Each row is a point on a landscape with many valleys, with its height.
A ball rolls from a point to the lowest of its 2 nearest points, and stops where none of them is lower. Distance is the straight distance between rows; heights are no part of it.
fil: [-17  11   2 -20  31  28   3  33  31   9  -5  12  17  22   9  41  -6 -14
   0 -26  29  -3  21  23 -18 -21  10  16 -21  22  21 -19 -34  16  11  25
  35   2  18 -16   1 -50  47  -9  73]  height 87.2
kad: [-29 -15  38  27 -16  -1 -25  38   6  -5 -15 -25  13  19   7 -20  -6 -26
 -12   2  -8   6 -21  -3 -44   4 -12   8  17   2  -5  48  12 -39  -1 -42
  19  -7 -11 -10 -38  15 -59   1  -8]  height 62.3
suri: [-30  36 -49 -14 -30   0  15  18 -18  23  26   2  -9  21  -9  12  32  37
  16 -17   8  19  -9  42  -2  -6   9   1  23  27  17  34 -21 -11  -4  23
 -22  35  16 -11 -21 -54  26 -18  15]  height 22.5
gutu: [-18   5 -16  13  25  -7 -22 -20 -14  -5  29  27  -7 -28  44  21  -8  -7
 -13  -3  39  -9 -19 -12  -9  -6  -4   0  27 -28  -5   0  51  -1 -18 -27
 -25 -20  25 -11  27  12 -32  28  -3]  height 56.1
bal: [ -1  -2  27 -19 -54   9  -5  21   1  11  -5   0 -13  23 -13   7 -35   7
  12 -23  10  21   5  10  31  12  16 -16  12  23 -11  11  -4 -15  40  14
  11  45 -42  45 -35   7  18 -34  21]  height 29.2
gulob: [-28 -10 -29 -25 -11  -7 -16  10 -38 -20   7  -5   3  -4  21  -1   8  -2
  -6 -12  24  41  11   5 -22  31  -2 -27   4  36 -10  14 -21 -10 -12  47
  28  12   4 -32 -15 -15  39 -50 -28]  height 90.0
pidip: [ -9 -12 -46   2   2   4 -37 -10 -27  -7  19  32  13 -12  16  18 -12 -20
   5 -12  47  18 -12  30 -42  21 -15 -35 -28 -23 -14  41   1 -15   4   4
  12   7  20 -17  -3  13 -38   5 -13]  height 66.3
kevi: [  3 -28  -6 -28  -1 -22  34  -2  14  23   2 -36 -29  27 -32  -1  16  -1
   6  -3 -46  -5  15   6  36  -7   2  17  37  32 -12  46 -12  -1  -3  11
 -38 -26  15   3 -35 -45  40 -36  20]  height 51.2
Duriz: [-23  42  29  19 -17 -21  45  17 -29  24  20 -35  -4   3 -18   4  19  44
  -3  17 -13 -14   8  13  18  -3  16  26  55   8  13   0 -18  -3 -14  13
 -14 -19  -2 -10  29 -47  16  -1 -15]  height 31.6
Fuf: [-17  17   3  17  11  26  10   7  -5 -42  15  -8  12   2  13 -52 -11  17
  -4  -3 -47 -20   7 -29 -12 -13  -1 -27  31  -3 -14 -30  14  19  -1  20
 -29   3  17  37 -39  22  41 -27  -4]  height 35.8
kur: [ 14  21 -16  -2  28  10  20  31  10 -17  16  14   3   5 -12  12 -13  18
   3 -38  13  20  13  10 -47   3  28 -12  30 -13   1  28 -24  16  -5  25
  14  15  16   9 -40 -40  29 -35  34]  height 20.6
Perut: [ -2  14  35 -10 -30  17  -9 -11 -13 -13  -2 -15  -3   8 -12 -33 -20  29
   8  40  -5  -5  -3 -20  33 -12  14 -14  29 -25 -22  -9  -6   5   8  -6
 -21   4 -11  40 -34  22 -17 -21   3]  height 60.1
Goru: [ 32 -11  44  -7  57  12  24  13  35   5 -20   9  12  15  -9  -5 -14  -7
 -15  -3 -14 -19  19 -21   9 -12   7  15  -1  -9   8 -29   0  29  23 -14
   6 -11 -10  28   6   7  23  10  41]  height 45.7
zik: [-38  28  -5 -15   2   8   1  10   5  12 -11  -3  -1   1   1  26  12   9
  -7   0  32   3  12   7 -15   2  14  13   9  27 -10  -7 -28  12  -8  46
  19 -18  28 -53 -17 -29  38  -8  38]  height 88.1
gur: [  9 -25  12 -30  12  -8  31 -38 -10   4   5   6  -1   9  -8   5   7 -10
 -17  -5 -19  18 -16  -6  43  26  -8  10  25  30 -41 -28 -31   1  12  11
 -11 -37  -8 -22   6  15  28 -12   0]  height 27.7
sabu: [-65  13  -6 -14 -20  13 -45   3   0 -14  21 -13  13  22  51   0   5 -28
 -17   4  16  42 -26 -13   6   5 -10 -42  35  11 -35  15 -15 -20 -12  15
 -20  -3  17 -31 -32  -3  27 -22   9]  height 29.0
Fabak: [-15 -25 -12 -13 -15  -6  -2 -35 -56  -8  -6   8   4 -18 -26   7  -7  22
  -7 -11  42  -8  -9   1  -5  42   4  -2 -16  38 -33  -9 -14  -5  23  10
  49   0  -9  -4   8  35 -24  -6 -67]  height 50.4
pitiz: [ -1  16   5  -4 -60   5  -7 -35 -22  12  19  29  13  25 -15   1 -20  -6
  13  29   7 -15 -52   9  24  24   6  -8  -6   6 -24 -18 -30 -28  40 -27
  13  29 -26  19  25  47 -47  17   1]  height 39.7
sas: [ -8 -36 -35  12  -8  18 -17 -33  16 -18 -25  -5  19  -9   3 -41  19 -41
  -5  18 -21   6   9 -18 -21  16 -33  -5 -58  28   7  -5   5  -2  16   3
   8   8  13 -16 -50  14 -30 -27 -23]  height 17.1
bov: [-25  10 -38   2  35   2 -20 -25 -27  -9  15  37  27 -20  -5  19   8  -5
  -9  29  49   0  -7   1 -37  18  -8  -3 -22 -21 -21 -11 -10   8 -14  -8
  35 -16  38 -41  30  13 -41  12 -16]  height 64.5
Vorip: [ -9  15  13  18   0  14  33   9 -14  -2 -20 -27  10  -4 -44 -19   2  62
  14 -16   1 -62  53  -7 -16 -12  19  35  -7   2  15 -10  15  13   9  17
  23  22  -3  39 -31 -15  13 -16  -2]  height 35.0
kotat: [-17  20  32  36  19 -12  44  41  21   8 -14  -3  31  17  -4  -7  35   6
 -22   2 -28 -27  -6  11 -22 -24  -7  22  -3  -6  21 -15   0 -13  -4 -15
   0 -21  10 -14  29 -34  -1  31   1]  height 22.8
Gug: [-15  -8  26 -36 -36  26 -28  -5   0 -13  16  -9 -10  10  31  10 -26 -20
   4  -5   5  30 -23 -12  25  25  12 -33  31  25 -28  20 -22 -17  17  25
  -5  16 -31  -2 -32  18  29 -33  27]  height 24.1
nanom: [  9  13  31   0 -56   1 -17  57   7   4 -21  -5  -4  13 -13   0 -25  -4
  19 -21  27  -1  15  11 -11 -15   6  -8 -35  -6  23   4  -2   1  14   1
  31  54 -41  36 -12 -24  -4  -5   9]  height 34.0
noror: [-28 -39  18   6 -10  -8 -28 -18 -18 -21   2  -1   8   8  15   0 -16 -38
 -13  12   3  16 -42   1  -9  19 -20 -24   3  16 -25  37  18 -48  11 -27
  23  -9 -10 -22  -3  21 -58   8 -39]  height 63.6
vulo: [ -2  34   7  38  11   3  19  18   1  -6  13  32  74  28   8 -21 -12   2
 -19  -5  -1  -7 -17  17 -31   5  -7  -8 -13  -9   0 -19 -25 -19  18 -19
  31   3   7 -21  19 -14 -11  27  11]  height 27.6
razo: [-14 -54  10 -10  -3 -10 -44  21 -17  -9  22   7 -12 -11  44  20 -39 -55
 -39 -17  14  48  -8  10  14  22   1 -27   1   5 -28  32  23 -14  25  -3
   6   6 -24   1   3  26 -12   9 -21]  height 64.2
fot: [ 14 -20  73   6  -3 -22 -16  42   6   5  -7 -25  20  25  -5   1 -28 -22
 -21  11 -11  -8 -26   3   4  -4  12  11  19 -24 -14  32  31 -22 -11 -43
  10 -16 -29  22 -10   5 -40  11  14]  height 60.9
nebe: [ 38 -24  31   1  36  25  32 -52  27  -9 -34  26  36  15  -3 -11   9  -4
   7  15 -25  -3 -26 -37   2  11  -3   7 -45 -10 -11 -51 -53  25  13 -39
  30 -46  -1  -3   8  55   0   9  31]  height 51.9
nosi: [-10 -33 -56 -28  30   9  10 -36 -19  10 -16  -1 -35 -13  16  18  22  -9
 -14 -34  -8   2 -16   4  16  18   3  24   5  61 -15 -19 -17   7  16  21
  -8 -34  27 -41 -16  15  44  -6   0]  height 34.3
fof: [ 18  -5  -3  25  19   3  14  25   8 -21   9  30  23  28   7   1 -17 -10
 -11 -55   9  15  -9  28 -40  13   1 -21   9   1   1  16  -7 -19  31  -6
  24  23 -11   9 -16  -2   3   1   8]  height 27.1
vure: [ 17   1 -12 -24 -22  -8 -21 -38 -14 -14  -8 -13 -36 -39   1   0  -1   9
  16  28  -9   0  22 -43  47   9  -5  -2  -7  21 -32 -15  12  16  -1  34
 -16  -4 -36   3  20  43   4  -8 -45]  height 74.4
loned: [-50  38  -8  33 -19  12 -10  37   5  -7  23  19  35 -22  42   1  -8   8
   3   8  20   1  32  23 -13 -31  16 -16 -22   7  17 -42  10  26  -2  27
   3  42  19  23  25 -18  11   7  -2]  height 36.3
Lezis: [  9  18 -14   5 -14 -17   0  11  -1   5  -6 -14 -45 -27  19  12   2  29
  10  -9  -6  -3  40  -3  19 -11  19  17  13  14  20 -36   7  38   0  53
 -33  17  -4   9  43 -19  61   9  -8]  height 77.2
guzu: [ 60 -32 -20 -31  23 -14  38 -44  15  22 -25   1 -11  14 -53  10  28  10
  10   9 -31  14 -13  19  17  18  -4  31 -31  -7  16  27 -46  -4 -13 -34
  13 -15  -7  -2 -28 -13 -15 -37  15]  height 44.1
mikur: [-25  27  20  -2  -6  15  28 -12  -9   4  -6  -3  38  11 -21 -38 -12  36
  -5  42  -7 -57  28 -10  33 -39  20  -4   0 -21 -11 -34   9  34  24 -10
  -3  12 -12  63   4   5   0 -22  -7]  height 58.2
Mene: [-10  -9  20 -22 -36 -16 -17  23   6  32  -6   4  -8  -2  13  17  -2 -27
 -17   2  12  -8   8  30  51 -10   8  21 -18  15   9 -17  13 -14  13  -3
   9  17 -40  24  60 -33 -12  25   7]  height 38.7
zuk: [ -5 -22 -24 -21  31  -6 -27   5 -12   7  -1   2 -23 -28  18  50 -19  -4
 -12 -38  45 -17 -16  30 -19   1  32  15   8 -17 -12  33  43   0   1 -22
  -9  -9   2   3  -1  -3 -26  22  20]  height 59.3
ror: [ 19 -46  -2 -25   6 -20 -23 -14 -30   2 -22 -16 -51 -44  -8  33 -14   1
 -10 -13   9   6  22 -29  21  25   8  18 -19  24 -23  16  33  17  -8  11
   1 -18 -33   5  19  41   0  -9 -49]  height 72.7
dor: [ -9   0 -24  14 -35  -2  23 -14 -45 -20  -1  42  37  14 -23 -24  -7  28
  11 -16  16 -23 -10  27 -27  41 -15 -10 -32  30   0 -16 -26 -20  30  16
  41  33 -13  -1  26  20 -26   5 -73]  height 47.5
vig: [ 34 -50 -52  -9   4  -1   2 -43  11   0 -18 -23  -9  -5 -34 -36  17 -21
   3  -1 -36   5  21   0   3  13 -21   4 -39  12   6  32   8   2   5 -18
   3  -6  -3  20 -41   8 -25 -30 -45]  height 24.2
Gos: [ 30   6   2 -28 -14   5  15   0  24  19  10  -8 -46  27   7  21  -1   1
  23 -29 -34  22 -11  15  18   2  -6  -3  40   2   7  28 -10 -12   7  -4
 -41   5  -5 -15 -27 -17  40  -2  54]  height 48.2
Pogir: [ -9  11   5   2 -82   9 -20  -5 -32  -5  28  39 -23  14  20  24 -22 -12
  25   6  25  30 -47   1  12  28  -9 -42  21   2 -17 -14 -23 -26  19  13
   0  39 -40   1  30  34  -7  16 -17]  height 42.2
Sesep: [ 66   4  18  21  25   1  10  13  19 -25 -32  -8 -38 -16 -36  -1   4  21
  25 -19  -6  -5  12 -30 -45   9   7  16 -15 -28  38  33  14   5 -28 -20
  -5 -10  -8  -7 -48  28 -12  -4   3]  height 82.9
vinup: [ 31  18  -2 -13 -41 -11  14  -8 -16 -13 -17  10 -42 -15  12   9   5  39
  38 -13 -13  -8   2 -19  29  12  -2   4   6  10 -10 -27 -14  14   4  36
 -22  17 -37  -6  41  31  46  26  -3]  height 75.8
gorak: [ 59   3 -16   6  17 -12  11  45  51 -14  -9  18  -2   8  -2  15  -1 -21
  13 -34   1  29  22  33 -41   3 -12   0 -45 -19  50   8  -4  -5 -13  -1
  -3  35  -2  -7   6 -59  10  16  39]  height 85.2
val: [ 32  -6  51  25  45 -33  34  29  20  -7  30 -10  20  17 -20 -16 -17  -4
 -20  10 -48   2  24   1  29 -21 -10 -17  36 -45  15  14  16  16  -4 -18
 -34 -18   3  44  25 -38 -18   1   2]  height 32.5
povak: [-18  -1 -13 -18  43 -11  -6 -16  -1   9  24   8  47   3  -7  -1  24  -9
 -32  54  10   4   0  -2  26  -1 -14   1 -12 -22 -19 -21 -16   8 -19 -10
  13 -32  31 -19  49  -7 -14   5  -7]  height 62.9
Vaz: [-12  10  30   5   0  -1   8   4 -37  17  51  17  22  27   4  13 -27   1
 -20  -4   2  -2 -44  39  16  -7  20   0  39 -20 -33  40  10 -28  31 -54
   2   1 -10  16   5  -9 -42  18  22]  height 48.7
rol: [ 12   4   7  42 -24 -12  30   5 -22 -31  27  43  13  -6  -9 -26 -15  22
   4   0 -10 -22 -16  11 -15  13 -24 -19   4 -13  13 -10   0 -13  25   0
   6  16   2   1  42  38 -25  45 -58]  height 44.8
dos: [  7  21  25   1  28  17  34  19  18 -53  26  13  37  29  15 -21 -26 -13
 -16   4 -23   8  14 -28  13  -6   0 -34  43 -29 -35 -34 -27  21  14  10
 -20 -17  19  23 -10  11  63 -19  17]  height 39.4
pebaz: [-49 -12 -28 -24  48   2  -7 -16 -12  28  11 -53 -12 -28  -8   3  12  -5
 -27  31 -10 -18  17  -5  28 -17   1  25  27   4 -11   6  39   8 -22  13
 -36 -54  51  -7 -12 -11  -2 -26   3]  height 58.7
vodel: [-14   5 -18   0   1   2   0 -38 -60  -8  23  31  -3 -26 -31 -10 -19  28
  -4  32  16 -22   6 -10  -4  17   3  -9   9 -18 -52 -16  -1   9   6   0
   9 -13   3   5  10  51 -26  -5 -42]  height 53.4
bonag: [  3 -12  30   5   0 -17 -25  19   1  27 -22 -30  -3 -32 -26   6 -11  -4
   5  28   8 -44  26 -11  -7 -36  19  45  -9 -16   2  15  52   5 -16 -21
  10 -13 -12  32   5  -8 -46   3  -8]  height 56.9
kan: [-16   4  -7  -2 -51   2  -1   6   1  21 -38 -35 -11 -10 -20  -1  -3  24
  25 -14  14 -24  32  -3 -12 -13  25  23 -20  29  16  11  20  -3  -3  23
  19  33 -17  22 -28 -12  -1  -8   2]  height 39.1
tonir: [  0  26  13 -13 -30  -7   2  12 -20  17  57  24   4  15 -14  26 -25   3
   5   0  28  44 -31  31   6  13  31 -39  36 -35 -18  32 -24 -10   8  -6
  -9  25 -38  19   6 -21 -17  -2  19]  height 46.8
surot: [ 53 -38 -35 -25  34 -10   0 -59 -11  -7  -5 -13 -41 -35 -19 -19  27   9
  15   6 -33  -1  14 -40   9  19 -16   1 -14 -11   1  32  17  27 -28   2
 -15 -31  10   5 -41  28 -18 -28 -31]  height 31.7
Mez: [ 45 -46 -25  -2  26   4  11 -41  60  28 -36 -13 -18 -24  20   6  26 -63
  -8  -2 -32  12  -9 -29  22   0 -24  33 -45  29  34 -19  -4   3  -6 -13
  -4 -18   5 -11  11   6  -4  28  -5]  height 51.0
tud: [-38  -5  -3  23  -6   7 -12  11 -19 -20 -21 -11  13 -18  22 -18   8  -8
 -20  19   2 -14  31 -30   4  -5 -11 -15 -20  37 -17 -35  16   6   4  20
  15 -18  -1  -7   9  21  14   8 -49]  height 59.5
tibe: [-41  66  -2  48 -30  26 -12  15   1  -9  21  19  38   4  45 -31   9  12
   5  24  10 -22  -7  -1 -13 -35  -8 -20   5 -11  21 -30   5  -4  -2   5
 -14  23  14   3  16  15  -3  33   2]  height 39.5
fabo: [  4  28 -34  21  15   4 -39 -43  13 -30  10   5 -23 -12  16 -15  25  17
  20  22  12   5  -5 -40 -34   9 -15 -28   0 -40  12   0   1  22 -46  18
 -36  -4  43 -35  -5  33  -4  11   6]  height 43.4
tapo: [ 13  12 -15 -22  29  10  -6  24  28  25  -1  27  17   5  -1  40 -10 -25
   7 -24  28  -1  17  56 -28 -17   7   5 -49 -21  30   1  -6  10  18 -11
  28  18  14  29   4 -44  -5  11  65]  height 86.2
fet: [ 38 -21  48  -7  51  -6  20   8  38 -17  20  10  15  23   2  12 -29 -28
 -24   5 -29  17   9 -26  42 -18   6 -32  27 -28 -23 -22  -8  10  -1 -26
 -24 -22  -7  24  15   7  29  -7  22]  height 42.4
vev: [ 18  -2  10  30  15 -23  39  -4  39   5 -13 -24   3  30  -8 -13  44   0
   7   1 -50  16 -35 -16 -13   9 -30  18  21   5  21  16 -38 -28 -32 -21
 -13 -53  15 -60  -5 -18  17  -9  20]  height 43.3
sevov: [ -1   2  18  -8  10  -6  41 -31 -37  19  -6   3   1  21 -44   1   9  38
 -17   2 -14 -26 -12  16  29  12  23  16  17   6 -37 -18 -32  -6  17 -15
  18 -14  -5  18   4  -1 -10  -8   0]  height 32.8
Kudon: [ 47 -10 -16  16   8 -24  36 -39  24   8  -3   5  11  37 -34 -38  44  17
  18  13 -60  13 -35  10  -5  25 -24  25 -11 -12  14  19 -45 -27 -14 -46
  -6 -31  12 -33 -12 -16 -33  -9 -16]  height 41.1
gete: [-21  10  20  -4 -19  16  25 -52 -49  24   9  17  52  19 -14 -18  -6   3
  -8  43  -3 -47 -31   8  49 -13  15  -2  10   3 -39 -48 -22  -6  34 -32
  20  -7 -15  14  28  29 -19  -3  12]  height 36.9
Kig: [ 21  -7  14   5 -12 -27 -16  -2 -15  -3  19  36 -20 -17  22  31  -4 -21
  -6  -1  13  15 -22  16   8  -8 -10   1   2 -25   5   0  34  -6  -2 -27
 -13   0 -11  -8  76  -7 -36  59 -24]  height 53.8
nabu: [ 42 -39  -5 -25  33   1  12 -37  59  32 -47 -13 -20   5 -28  18  19 -34
   1  18 -27  18 -12  -9  31  -8  -6  37 -26  13  14   9 -27   9  -5 -39
   3 -34   7  -2 -16  -3 -14  -4  46]  height 47.6
kol: [-28  45 -50   1 -16  24  -7   2 -20  -7  21 -28   1   6   9 -23  29  15
  29  -4  -4  26   3  12 -43  -4   3 -22  28   3  22  21 -15   7 -21  30
 -26  21  45 -25 -34 -23  41 -25  17]  height 16.4
dufot: [-18  -3 -48  -4 -21  21 -10 -25 -25  -9 -25  -5 -38  -5  37 -11  28   6
  17 -36  -8   5 -36 -17 -10  27  -6  -5  20  53  -1 -20   3  -5  12  23
 -12  -6  24 -35 -47  37  34   9 -10]  height 32.0
Bivas: [-17 -27 -41 -21 -33   5 -37 -15 -11  12 -28 -19   6  13 -10 -16   7 -26
  -5  -5  20  12 -17   9   3  28 -14   1 -51  43  -2  29  -9 -11  11   8
  40  20 -12 -11 -58   1 -32 -41  19]  height 7.4
bota: [ 28  16  37 -13 -35 -19  -4  12  -6  22  10  19  -3  16 -24  31  -8   6
  26  -6  28  21 -35  39  -9  13  11  14   0 -30   8  18 -22 -21  -6 -21
  31  34 -40   4  39 -24 -36  30  11]  height 48.8
puso: [ 40 -10  37 -15  49  10  22 -13  45  16 -25   8  29  18  -6 -13  19 -35
 -12  35 -21  -9  13 -30  45 -26  -8   9 -40  -6  -1 -54 -24  31   8 -23
   9 -48  -3  14  41  26  19  11  30]  height 49.0
Vasi: [  4  29 -14  -2  -2  -4 -28   3  -1   9  -5   5 -50 -37   7  31   2  24
  30  12  49 -19   9  17 -29 -29  12  12 -21 -44  24  10  27  23 -34 -20
 -14  24   8   2  26 -21 -34  27  34]  height 80.4
sig: [-16  28  39   7 -28 -18  11  51   3  40  10 -10  21  23  -5  25  -1  24
 -12  12  10   4   4  38  23 -29  17  26  18  10  16  -9 -22 -20 -14  15
  10   8 -18  -6  59 -51  11  29  10]  height 35.1
lis: [-15  24 -25  17 -14  17  22 -30 -36 -21  29  23  29 -13 -27 -42   4  45
   6  34  12 -42  15   0   4  -6  -6 -25   2 -34 -11 -27 -10  31 -10  11
   8  16  13  28   9  15  -2 -24 -40]  height 55.8
mitu: [-18  25   5  -2 -61 -12  23  11 -32  29   1 -37 -27   2 -28  12  28  53
  20 -12   8  10 -29  19  -5  -5  22  12  51  20   2  45 -22 -21 -26  17
 -22  12   1 -31  -9 -29   8  -1  -9]  height 27.5
Tosi: [ 21  17  26  16  -4   5  34   0  12  -5  -9  -3 -34  33   2  10  30  29
  19 -32 -17   7 -46  -8 -17  12  -6  15  35   3  10  10 -30 -15  -6 -20
 -30 -20   8 -49 -20  -9  33  11  52]  height 45.6
dedi: [ 14 -34 -39 -11 -45  -6 -33  -6 -35   8 -23  -5 -47 -56  11  27  -2   7
  12 -42  19   3  19   6 -13  27   6   0 -21  30   7  30  43   7  -2  19
   7  36 -30   6   7   4  -1  19 -48]  height 70.2
rop: [-21  -3 -31 -18   7 -11 -21  20 -19   4 -11 -19 -28 -16 -13  27  16   3
   7 -28  41   7  25  27 -39  14   1   3 -14  22   1  25   0  -3 -19  35
  25   9  14 -50 -13 -18  16 -12  -2]  height 89.1
Muru: [ 32  21   5  13  33  -7   8  10  23 -13  24  20  34   3 -26  -8  -3  15
   7  14   5  13  26   5 -26 -11   0 -10 -11 -55  17   3  -6  20 -22  -3
   1  22   6  24   0 -17 -22 -11  18]  height 35.9
bak: [-20  45  -5   5  16  18  46  23 -15   4   8  -2  23   1 -23   9  -5  44
  -4 -30  23 -40  37  30 -26 -21  37  17  16  -1  15 -16 -12  18  13  19
  15  23  19  23 -10 -39  44 -24  20]  height 28.4
lofed: [-38 -22  24 -15  52   6  -1  17  15  15   0 -35  -1  11   6  -7 -10 -37
 -31  10 -14 -16  15 -11  17 -28  -2   1  44   9 -15  11  32   3  -5  -5
 -20 -50  25  10 -33 -24  17 -25  10]  height 56.0
guki: [-21  11  -5 -13  29  37   2 -25 -17 -37 -13  -5 -12 -13  18 -40   7   9
   1  21  -3  -5   0 -51   5   0 -21 -21  39 -11 -30 -27  15  19 -10  20
 -39 -39  21   1 -37  60  56 -12 -18]  height 30.6
semeg: [ -5 -15  25  23  24   8  18  32  38  -1 -39  -3  30  -4  25 -32   2 -27
 -22   1 -27 -17   8 -41  13 -17 -19  17 -39  36   5 -51  13   6  -6  15
  20 -43  -2 -25  38  16  33  35 -33]  height 57.0
Naf: [-33  20 -25 -23 -13  40 -43 -24  -3 -13 -10 -37 -10   2  30 -42  16  -9
  -2  26 -16  14   4 -41   4   0 -15 -23  30  10  -9  -9 -12   7  -8  31
 -26 -14  29 -20 -34  18  48 -35   2]  height 24.4
pag: [-19   4  -5  -1  56 -16   6   6 -15  18  -5 -38 -17 -42 -36  17  24  28
  -1  35  15 -43  56 -10  -2 -20   7  23  20 -13  -2  -2  41  20 -30  11
 -17 -41  30   8  19 -23  -5 -40 -30]  height 61.6
fisot: [  8 -18 -46   3  -4 -22 -34  -9 -15  -8   4   2 -25 -39 -10  11 -10 -11
  15  -5  25  14  20   2 -28  25  -5 -17 -33 -16  12  35  38  16  -7  13
  -3  34 -17  -8  -1   7 -38 -10 -32]  height 68.1
telo: [-10 -36 -54 -25 -12   5 -24  14  24 -18  -8  12  -7  13  34   8  12 -23
 -11 -40  14  57  17   1  -9  28 -13 -18 -53  53   9 -11 -17 -11   6  45
  17  32   9 -39 -22 -11  41 -18  15]  height 90.9
Remet: [  3 -39  18 -31  -2 -10 -28  30  -8  16   1  -2 -14  -7  25  57 -39 -47
 -31 -38  27  19 -16  29   6   8  28  12  -3 -10 -28  31  40 -20  13 -27
  13  10 -37  32  -6  -4 -10  18  22]  height 62.1
zule: [ 58 -13   2   8  20 -17  19  47  41  -7 -41 -15 -35   5 -28   3   5   8
  24 -50 -24   7  28   2 -35   2  -3  19 -27  12  50  26  -1   5 -17  12
   9  12  -7  -4 -27 -24  25 -12  18]  height 84.2
ridu: [ -4  27 -16  27  30  -3   6  19  21 -18  20  26  55 -12  -3   7  -7   7
  -3  23   9 -14  41  29 -27 -25   5  -4 -47 -40  41 -25  12  24   3  17
  12  37  19  21  44 -39 -24  -4  -8]  height 32.1
Tav: [ -4  41  34  54  16  -2  10  60  32  -8  -3  -8  53  -6 -12 -10   6   6
   9  22  16 -20  28  -5 -41 -24  10  12 -37 -17  42 -31 -10  -6 -20  -3
  19   7   8 -23  24 -39 -16  10  -5]  height 27.8
tur: [  4 -10  41 -14 -24  11 -19 -18  19 -13 -13  -7   3  11  18 -17 -25 -34
  -4  37 -18  18 -31 -34  49  -1 -13  -8   6  -8 -33  -7   4  -7  22 -23
  -3  -9 -30  20 -33  59 -19  -6  13]  height 61.7
mupa: [  6  13  10  32 -57  -4 -14  15   7 -15  11  26   6  16  10 -25  -6   5
  14   4 -23 -12 -11   8  -2 -15 -19  -9  -9 -11  24 -17  17  -9  12 -25
   4  40 -12  19  18  16 -16  25 -14]  height 42.5
kos: [ -9  29 -20   4  -6   1  -7  22  12   7  -1   2 -45 -28  21  27  10  41
  34 -16  18  -1  45   5 -28 -21  15  11 -26 -19  36 -13   0  35 -20  35
  -8  35  14   5  18 -35  33  22  19]  height 78.7
Muz: [ 15  -6 -42   5  42   5   0 -50  -2 -24 -13 -24 -29 -11  -4 -28  47  17
  16  -3  -7   6 -21 -36 -40  14 -12  -5  18  -6   7  13   8  12 -30  13
 -20 -44  36 -41 -37  31   5 -20  -4]  height 38.8
liv: [ 19  46  31  29  -3  11 -11   0   4 -12 -13  -7 -30 -30 -17  10  -4  51
  23  13  22 -21  -4 -23 -45  -7  14  23  14 -49  23  21  13  14 -25 -14
 -18   3  -4   2 -13  13 -31  27  16]  height 81.7
Zodo: [ -6  29 -54   4   3  16 -35 -13  37   0  13 -21 -10  18  43 -19  35 -11
  21  -7  -8  13 -19 -12 -14  -9 -35 -16   8 -15  36   5  17   9  -3  -3
 -50  20  45 -14 -42 -11  25  -1  39]  height 7.3
lifid: [ 44 -18  18  -2  -6 -19   3 -29 -14  10 -16  33 -28 -24  -5  28  -9  -1
   4  -4   2   2 -40  26   7  15   4  27 -17  -4  -1 -15 -22 -20   9 -19
  35   6 -39  -1  62  20 -30  56  -9]  height 51.3
guse: [ 13 -21   7   5  21 -16  -6 -13  27  10 -28   6 -15 -27  30  17   0 -20
 -13  -9  -7  -9   4 -32  26 -14 -16  29 -20  24   6 -25  23   7   2  -4
   0 -28   0  -9  32  27  12  56 -20]  height 54.3
Risom: [ 26  17  -5  10  -9 -27  14 -18   5  -5  30   2  26  35 -25 -25  13   1
   9  22 -25  18 -12  20   2   2 -17 -17   8 -28   1  26 -30 -23 -13 -12
  -9   1  12  -4   0 -32 -28 -19  -1]  height 38.9
Fati: [  1  14 -11 -13 -29  -6 -17 -14 -29  -2  69  36  -4  10  22  15 -18  -4
   4  -8  25  53 -10  14  15  14  -2 -52  26 -16 -29   2 -23 -11   1  30
 -20  13  -8  -8  19   1  21 -10 -14]  height 44.6
Dab: [  3 -12  21   3  28  -3   0  -9 -27 -14  34  36  16  -8  -4  11 -35 -13
 -21 -11   3  -9  -9   7  -9   9  21 -18  32 -45 -31  14  24  -3  18 -31
  -2   2  -1  47  -4  32 -49  10  -5]  height 51.1
Vuma: [ 13  -2  32  35  22 -36  49  47  18   0   5 -23 -17  -6 -11 -12  -1  18
 -19 -34 -42 -19   9  19   0 -20 -14  10  21  -9  26  19  26 -19  -9 -19
 -19 -11   4   9  32 -36  -1  29 -18]  height 28.0
vezod: [  3 -21 -18  -2 -14 -13  -7  16  25  15  -4  15  13 -10   5 -22  -1 -27
   6  23 -24   8  19  19  34 -10 -20   6 -71  21  28 -28  11  -1   3  11
  12  37 -18  12  60 -20 -10  26 -42]  height 42.3
Kime: [-24   1 -15  29  26  38  -7   0  51   3  -4 -13   3  19  44 -19   9 -27
  -6 -11 -24 -23  -4 -28  16 -32 -24   1  32   2  31 -17  43   4 -13 -19
 -50 -18  28  -2 -20  11  30  16  33]  height 16.9
dokog: [-15 -12  -7  20 -16  27  -9  -5  22   0 -39 -15 -22  -2  54 -12  15 -21
  10 -43 -27   4  -5 -45   4   0   0   2   8  34  12 -14  26  -7   9  -3
 -25 -17   8 -17 -25  33  44  19  19]  height 25.1
varu: [-49 -15 -12 -18  10 -10 -30   0  -2   5  24   4  27 -21  19  10 -14 -27
 -35  36  16   4  16   9  25   0 -12 -15 -14  22 -24 -23   4   0   1  24
  10 -15  16 -17  24   0  -3  -3 -35]  height 61.4
refif: [-24 -23 -10 -16 -27  38 -30 -47  -7  -3 -21   4 -14   3  25   7 -15 -15
   3  -4  10   3 -33 -15  16  22   1  -5  -5  40 -30  -7   2 -15  32  -1
  12  22  -2  12 -58  33  -3 -31  22]  height 17.4
fesu: [ -9  -4  28  -1 -12   8 -21  18 -28   7   9   5  18 -24   0   7 -53  11
  -7   4  39 -28  13  11   8 -25  26  -3  10  -8  -2   8  33  -4   8 -17
  -3  19 -21  52  -5  19 -42   9 -13]  height 53.9
Vemi: [-23 -26   9  -5  23   3  25   6  37  13  -4 -34  18  44  -9 -30  20 -29
 -19  16 -57   5  11 -13  32 -19 -18   4  13  19 -10  11 -11  -5   3   1
  -1 -47   8 -20 -17 -21  35 -26 -12]  height 53.7
veb: [ 30 -16  74  -7 -14 -27 -24  56   3   9 -21 -25   7 -10 -49  13 -20  -7
  -6  20  20  -2   7   4  -4  -6  34  34 -18 -17  26  20  21  -1 -29 -25
  37   1 -43  14  18 -17 -57   4 -16]  height 59.2

For each start below, name the point where the ball stops.
Dab: gur
vezod: Zodo
lifid: gur

Call two points neighbours if one is among the 2 nearest of the other. Go from one point of each pair to the other, from neighbour to neighbour, staying as low as possible. Name the highest point that can't be avoided.
kur / Bivas: kan
kur / gur: mupa
Zodo / gur: nosi
kotat / kur: vulo
Naf / Bivas: sabu
